Each row is a point on a landscape with many valleys, with its height.
A ball rolls from a point to the lowest of its 2 nearest points, and stops where none of them is lower. Distance is the straight distance between rows; heights are no part of it.
j131: [123 102 135 108 132 116 196 137 140 134  78 133 150 144  61 129 120 166
 114 116 143 121]  (h 26.2)
j349: [129 167 133 142 141 123 177 122  91  65 144 153  93 133 122  99 127 100
 145 149 152 191]  (h 21.5)
j505: [139  99 148 134  80 157 129 129 139 145 122 141 132 208  52  81 147 155
 109 141  98  94]  (h 51.3)
j226: [ 95 114  94 126 139 108 166 177 154  77 138 116 151  72 182 166 156 130
 182 151 128 165]  (h 47.4)
j638: [158 178 154 105 145 121  80 150 124 143  95 115 112  77 201 187  97  96
 149 116 112  88]  (h 72.0)
j227: [ 86 209  83 129 114 114  88 139 136 161 168 123 124  87 141 157 120 119
 106 134  95 121]  (h 51.0)
j994: [180 155 173 128 127 113  77 127  58 147 120 102 127 150 122 123  98 150
 129  88 124  60]  (h 68.6)
j913: [136 171 182 116 150 103  86 128 116  94  96 103  97  96 173 178 103 119
 102 111 101 117]  (h 71.2)
j360: [ 90 155 118 114 116  85 101 132 158 133 100 102 132  95 165 173 124 121
 125 145 133 154]  (h 17.1)
j652: [ 86 101 154 146 110 123 165  97 122 136 119 120 170 184 122  80 124 153
 171 114 159 171]  (h 27.0)
j570: [103 140 134 125 117 151 107 163 132 203 139 102 176 141 156 150  68 134
  89 118 177  91]  (h 39.1)
j118: [104 137  99 157 116  61 141 160 110 224  92 119 185  96 120 123 104 108
 140 159 139 118]  (h 31.6)
j72: [138 100  84 128 104 140 144  93 119  80 133 177 124 174  66  89 132 145
 143 199 126 152]  (h 47.3)
j124: [140  90 144 129 123 156 207 128  89  71 136 141 126 131 134 135  99 160
 117 168 177 167]  (h 62.5)
j82: [123 142 138 110 102 123 121  76 148 134 122 139  74 135 137 129 160 131
 139 109 127 137]  (h 5.7)
j937: [103 109 130  86 146 148 115 114 112  99 151  91 105 108  86 123 128 123
  67 120 107 124]  (h 42.1)
j359: [115 109  99 152 141  68 124 128 152 134 111 121 104  45 116 142 103 130
 108 132 142 124]  (h 17.8)
j222: [192 127 157  87  65 131  68 140 115 140 123  95 130 133 106 135 142 137
  92 156 116 105]  (h 60.9)
j519: [155 112 126 143 155 118  63 127  87 102 146 110 135  98 123 173 143 148
 102 101  98  97]  (h 20.5)
j269: [123 101  86 148 136 153 107 124  86  97 186 166 118  81 175 156 148 130
 107 119  95 110]  (h 35.6)
j578: [108  99 181 122 107 143  90 136 120 106 130 144  66 210  87  55 143 123
  89 106 139  85]  (h 19.7)
j164: [146  85 119 166  96 109 184 131 103 111 124 163 158 120 141 113 116 168
 120 158 162 150]  (h 60.5)
j50: [172 102 147 159 129 145  69 129 133 125 162 116 107 150 122 148 157 156
 138 102 121 109]  (h 11.0)
j70: [152  63 161 187 130 150 173 124 144 188 126 136 186 163  94 101 109 153
 105 178 154 121]  (h 44.0)
j77: [151 126  93 116 153 147 183 112 163  67 165 109 119  88 122 154 149  99
 206 179 141 162]  (h 40.1)
j742: [ 65 163 100 103 105 134 156 124 138 132 144 115 139 135 142 122 144 136
 128 105 131 138]  (h 37.6)
j337: [132 106 116 157 154  96 119  85  99 116 143 122 128  85 143 141 177 130
 161  94 107 133]  (h 21.2)
j508: [123 174 117 142 130 127 124 128 135 160 148 125 129 150 118 107 117 127
  88  82 171  83]  (h 46.1)
j192: [107 122  86 118 135 116 163 169 145 172 132 131 211 156 112 129 144 154
 142 123 154 142]  (h 45.7)
j27: [118 132 122 144  99 123 111 146 192 175 102 136 149 142 138  91 139 164
 169 132 138 159]  (h 27.2)
j370: [131 121 135  81 112 174 102 122  97 131 163 109  97 145 101 143 143 132
  83 111  74  93]  (h 39.0)
j752: [128 126 179  96 154 168 115 125 137 119 154  90 102 104 138 132 119  97
  97  96 122 117]  (h 44.1)
j59: [113 117 160 164 120 137 181  96 119 127 162 104 111 134 119 104 127 136
 146 124 144 155]  (h 30.5)
j672: [105 134 122 157 100 137 146 150 196 147 115 118 120 131 157 144 125 159
 134 135 162 161]  (h 31.1)
j109: [134 122 177 104 103 181  69 132  96 182 144 122  96 226 100  91 137 113
 132 100 112  78]  (h 28.2)
j980: [129  80 127 160 131 136  98 117 165 134 134 123 126 158 146  79 133 140
 172 128 147 184]  (h 23.0)
j128: [ 90 206 134 111 130 160  98 165 135 151 154 104 134 105 160 156  94 144
 111  90  73  94]  (h 48.6)
j332: [130  97 147 141  99  96 162 148 110 135  97 127 141  96 158 100 100 173
 134 103 145 138]  (h 58.0)
j833: [137 158 101 147 182 151 180 153  87  62 160 169  97  89 156 109 108  76
 144 155 139 183]  (h 24.9)
j422: [135 155 164  95 112 120  78 122 125 158 112 108 107 157  96  58 105 145
 124 107  98  93]  (h 18.2)
j689: [133 115 107 121 194 135 144 144 156  90 111 169  86  35 165 162 113  96
 141 127  61 161]  (h 74.1)
j244: [141 104 102 156 109 132 136  95 129  64 169 155 103 160 127 148 170 135
 112 160 155 127]  (h 41.9)
j391: [112 128 131  90 163 150 138 113 168 123 118 154  85  43 168 170 111 130
 148  99  43 129]  (h 73.6)
j731: [177 166 113 129 128 158 101 165 163 170 153 112 136  70 153 184 145 118
 147 114 119 119]  (h 36.7)
j224: [147 150 181 121 166 132 122 126 139  67 132 109  76 184 108 148 167  91
 118 116 136 155]  (h 31.8)
j190: [124 133 154  76 134 165 108 145 146 139  95 139 107  40 210 177  80 109
 120 103  80 104]  (h 72.9)
j255: [128 173  90 109 103  86 108 166  72 151 100 154 146  95 128 161 120 119
  88 154 131 101]  (h 55.8)
j734: [121 142 142 126  91 140 142 167 181 174 130 123 155 145 146 165 102 138
  91 131 181 137]  (h 35.0)
j217: [144 138 145 113 123 116 129 114 149  84 147  91 103 140 105 113 159  97
 151 161 130 168]  (h 35.1)
j627: [126 180 164 130  91 105  61 101 152 163 116  81 128 126 180 154 102 122
 124 139 135 136]  (h 22.6)
j91: [132 117 135 130 149 120  74  95  92 130 152  96 136 104 148 128 128 117
 135  74 114  88]  (h 25.7)
j718: [138 103 102 104 148 177 175 130 148 105 161  92 137 117 133 180 153 123
 173 180 145 195]  (h 42.3)
j606: [175 109 186 122  85 128  83 137 145 168  89 112 165 161  90 107 110 167
 107 163 129  90]  (h 63.5)
j316: [106 100  97 159 127  42 141 143 128 153 116 126 161  67 116 104 111 114
 125 153 160 112]  (h 24.4)
j536: [113 169  78 160 128  81 111 149 118 218  83 127 151 109 111 147  85 117
 162 112 134  94]  (h 30.3)
j832: [130  39 126 118 137 152 130 104 122 118 142 108 128 138  97  95 127 134
 103 122 163 118]  (h 37.5)
j866: [ 94 129 165 118 113 150  92 120 127  98 162 119  62 186 106 110 135  83
 101  95 127  80]  (h 25.1)
j890: [122 146 122 171 146 155 123 155 118 176 155 134 116  60 170 161  81 124
 118 143 117 160]  (h 29.9)
j73: [133 170 141 103 124 127  74 112 111 130 102 130 116 147 151 101 143 126
 124 106 110 131]  (h 12.1)
j5: [127 119 116 134 140  94  97 144 122  84  93 167 106  59 223 152 136 104
 134 100 138 120]  (h 53.6)
j976: [111 103  94 115 121 119 179  75  73 114 124 138 155 163 107 148 150 123
 147 153 149 150]  (h 20.9)
j154: [134  63 127 134 118 133 118 145 172 121 127 114 160 183  63  78 153 171
 135 119 102 119]  (h 53.9)
j926: [140 134 164  84 134 166 119  80 111 109 114 142  69 121 165 155 130 110
 125 106  81 152]  (h 11.8)
j208: [104  94 123 119 146 103 204 114 125 115 109 137 203 180  53 147 141 140
 128 139 153 103]  (h 21.6)
j564: [170 206 146 149 125 115 116 137 146 153 145 123 113 104 123 187 157 102
 134 115 131 118]  (h 32.7)
j789: [144 127 110  99 162 144 115 137 159  68 139 137  78  96 122  77 150 116
 109 122 131 121]  (h 75.2)
j840: [137  29 161 153  94 139 186  83 184 140 101 136 177 201  82  96 160 146
 129 183 122  86]  (h 41.3)
j300: [133 112 125  77 138 140 178 104 164  59 161  94 114 136  90 102 144  97
 178 176 161 170]  (h 37.7)
j964: [137  91  90 145 148 148 134 153 116 145 164 151 115  56 174 166 124 132
 100 135 128 139]  (h 32.5)
j586: [119 119 139 140 113  89 119 156 106 105  87 146 116  72 182 129 133 167
 121  82 134 112]  (h 55.9)
j250: [121 147 161 128 117 116 162 126 103  87 101 134  88 167  92  68 128 125
 119 121 139 179]  (h 18.0)
j633: [106 113  87 168 137  90 126 171 165  77 117 158 106  58 213 136 125  85
 152 158 148 147]  (h 51.5)
j520: [138  59 154 156 125 139 207  90 158 134 142 128 215 167  70  98 141 142
 118 178 136 115]  (h 44.8)
j404: [141  96  98 156 160 148 111  98 166 134 141 122 123 158 117 124 156 149
 160  96 137 145]  (h 19.1)
j675: [124 116 107 183 149  99 143 113 173 136 146 128 102  96  98  96 110 136
 107 165 155 141]  (h 21.9)
j886: [ 79 161 144 155 126 145 177 133 103 104 170 117 118 116 157 141 127 151
 138 112 104 159]  (h 34.3)
j204: [102 151 155 101 149 140 121 106 111  87 138 108  86 209 101 137 157  63
  96 119 131 114]  (h 28.8)
j755: [108  87 142 104  94 121 146 138 130 136  67 143 196 168  86 105 139 172
  95 144 112  93]  (h 31.4)
j232: [177 134 123 103 107 133 102 143  87 161 122 143 138 101 123 145 134 135
  87 129 131 125]  (h 58.4)
j618: [137  91 104 105  89 135 126  91 122 121 118 159 111 223  91  91 162 141
 136 142 115 136]  (h 49.0)
j45: [117 111  78 137 119 105 163 106  49 154 119 151 141 112 118 137 118 153
 135 119 123 145]  (h 26.1)
j966: [122 131  90  89 137 149 141 130 138 175 141 115 187 149 114  68 152 111
 139  98 146 158]  (h 43.5)
j525: [103 148 116 103 139 115 106 142 159 161 104 144 136 132 120 110  81 156
  97  70 142  83]  (h 48.3)
j576: [ 95 164 146  88 146 164 125 168 119 113 157  95 144  90 146 146 119 113
  87 112  82 148]  (h 46.2)
j53: [131 143 114 171 199 155 163 175 109 112 145 147 104  94 166 148 119  91
 156 108 146 160]  (h 27.7)
j354: [183 171 176  88 117 124  80  96  75 176  80  85 155 175  89 101 108 120
 158  95 123  76]  (h 67.4)
j163: [143 115 122 131 148 130 142 166 130  91 134 101 144 115 139 164 167 156
 178 139 127 185]  (h 44.9)
j246: [110 120 113 123 133 134 134 143 167 125 153 106 142 178  68  90 146 156
 124 135 118 169]  (h 56.0)
j729: [117 168  91 124 119 103 125 105 144 217  69 137 127 142 128 172 105 116
 158 130 137 140]  (h 25.6)
j653: [ 95 102  62 120 128 106 158 195 149  73 117 147 111  66 212 127 133  96
 208 167 167 155]  (h 49.7)
j400: [135  84 171 134 116 167 109 131  99 153 113 106 141 156 119  90 106 149
 112  93 148 140]  (h 34.2)
j788: [188 135 181 137 100 124  78 107 108 180  84 123 192 186  84 109 113 109
 127 145 125  75]  (h 65.7)
j716: [109 181 140 152 169 127 149 166 134 110 139 149 107  83 189 167 124  91
 136 111 102 139]  (h 25.0)
j943: [141 121 102 156 154 126 115 127  99  51 160 172 124 115 151 155 156 127
 120 134 128 135]  (h 38.6)
j193: [161 167 177 138 109  98  61 116  76 109  89 128 119 107 161 139  96 142
 109 114 130  83]  (h 70.1)
j914: [100 117  91 126 121  83 140 161 164 141  70 144 157 126 134 171 119 132
 119 179 157 149]  (h 9.6)
j149: [ 92 131 124 139 145 109 161 110 126 103 128 113 160 207  89 159 149 115
 147 127 147 145]  (h 16.3)
j645: [109 182 102  89 152 152 123 137 160 115 163 129 116 148 137 148 171  97
 124 114 112 145]  (h 40.0)
j362: [137 146  99 120 177 122 138 133 137  69 119 169  62  71 131 121 120 116
 125 113  92 149]  (h 74.6)
j500: [126 119  70 129 118  96 147 136 151 189  70 161 152 121 143 203 123 112
 138 137 177 112]  (h 19.0)
j542: [125  89 166 150 138 140 122 128 112 155  81 113 183 203 110 111 110 156
 139 120 141 139]  (h 30.8)
j406: [141 162 141 163 119 109 129 153 125 192 141 125 179 126 133 113 103 142
 118 107 161  90]  (h 43.1)
j439: [115 185 116  92 162 141  83 164 121 155 115 101 128 106 120 132  82 139
 122  86 110  85]  (h 50.2)
j272: [154  88 141 122  90 120 180 106 157 120  74 169 201 199  99  74 172 148
 131 152 111 106]  (h 36.6)
j773: [145 179 147 152 158  90 152 139 112  93 141 123 129  96 144 164 160  77
 121 122 143 148]  (h 28.5)
j532: [141 108 179 130 139 112 119 115 111  80 109 138  77 175  94  52 154 115
 130 102 140 122]  (h 13.6)
j182: [112 113  76 135 127  83 183 101 142  98 153 102 159  99 101  88 124 147
 194 186 145 138]  (h 9.0)
j557: [126  34 145 135 127 147 153  85 117 148 113 152 165 179  92  86 103 139
  84 162 166 122]  (h 40.6)
j768: [129  99  75 134 134  98 163  75 128 139 147 106 119  90 118 109 157 153
 172 138 112 144]  (h 15.7)
j899: [139  86  99 132  88 165 166  66 140  60 182 146  89 180 105 113 138 139
 144 210 143 129]  (h 45.2)
j39: [126 168 146 139 127 140  78 121 125 188 138 118 111  80 195 145  83  95
  97 148 133 132]  (h 27.1)
j448: [122 168  85 150  98  91  98 147  94 135 147 142 124  73 118 182 145 130
 119 161  99 104]  (h 53.2)
j791: [119 157  78  86 166 152 121 153 130 143 160 120 130 148 106  84 155  99
 121  96 117 147]  (h 42.0)
j800: [146 152 131  99  98 159  88 108  96 173 112 126  82 199  65  98 111 145
 132  87  94  69]  (h 23.1)
j309: [141 155 162  99 101 197  55 127 103 140 160 114  86 196 121 139 128 127
 118 105  78 111]  (h 34.1)
j814: [151 158 158 137 137 148  86  87 110 108 132 176  80  94 199 156 118 118
 121 105  68 121]  (h 16.8)
j219: [129 163 174 151 159 147 127 134 139 111 138 196 110  80 215 152  91  78
 126  91  83 127]  (h 21.4)
j386: [118 116 110 154 107 104 196 124 163 119 157 118 156 117  75  82 115 151
 119 183 144 140]  (h 16.4)

Where does a ball stop that starts at each point below?
j406 | j50
j520 | j149
j789 | j82
j164 | j532
j154 | j914
j163 | j532

Call two points neighbours if one is among the 2 nearest of the other. Go from one point of each pair to the other, from neighbour to neighbour, staying as low as possible. Name the highest point that can't be avoided.
j50 and j359 | j91
j50 and j914 | j118
j82 and j532 | j53
j652 and j149 | j520
j182 and j359 | j675
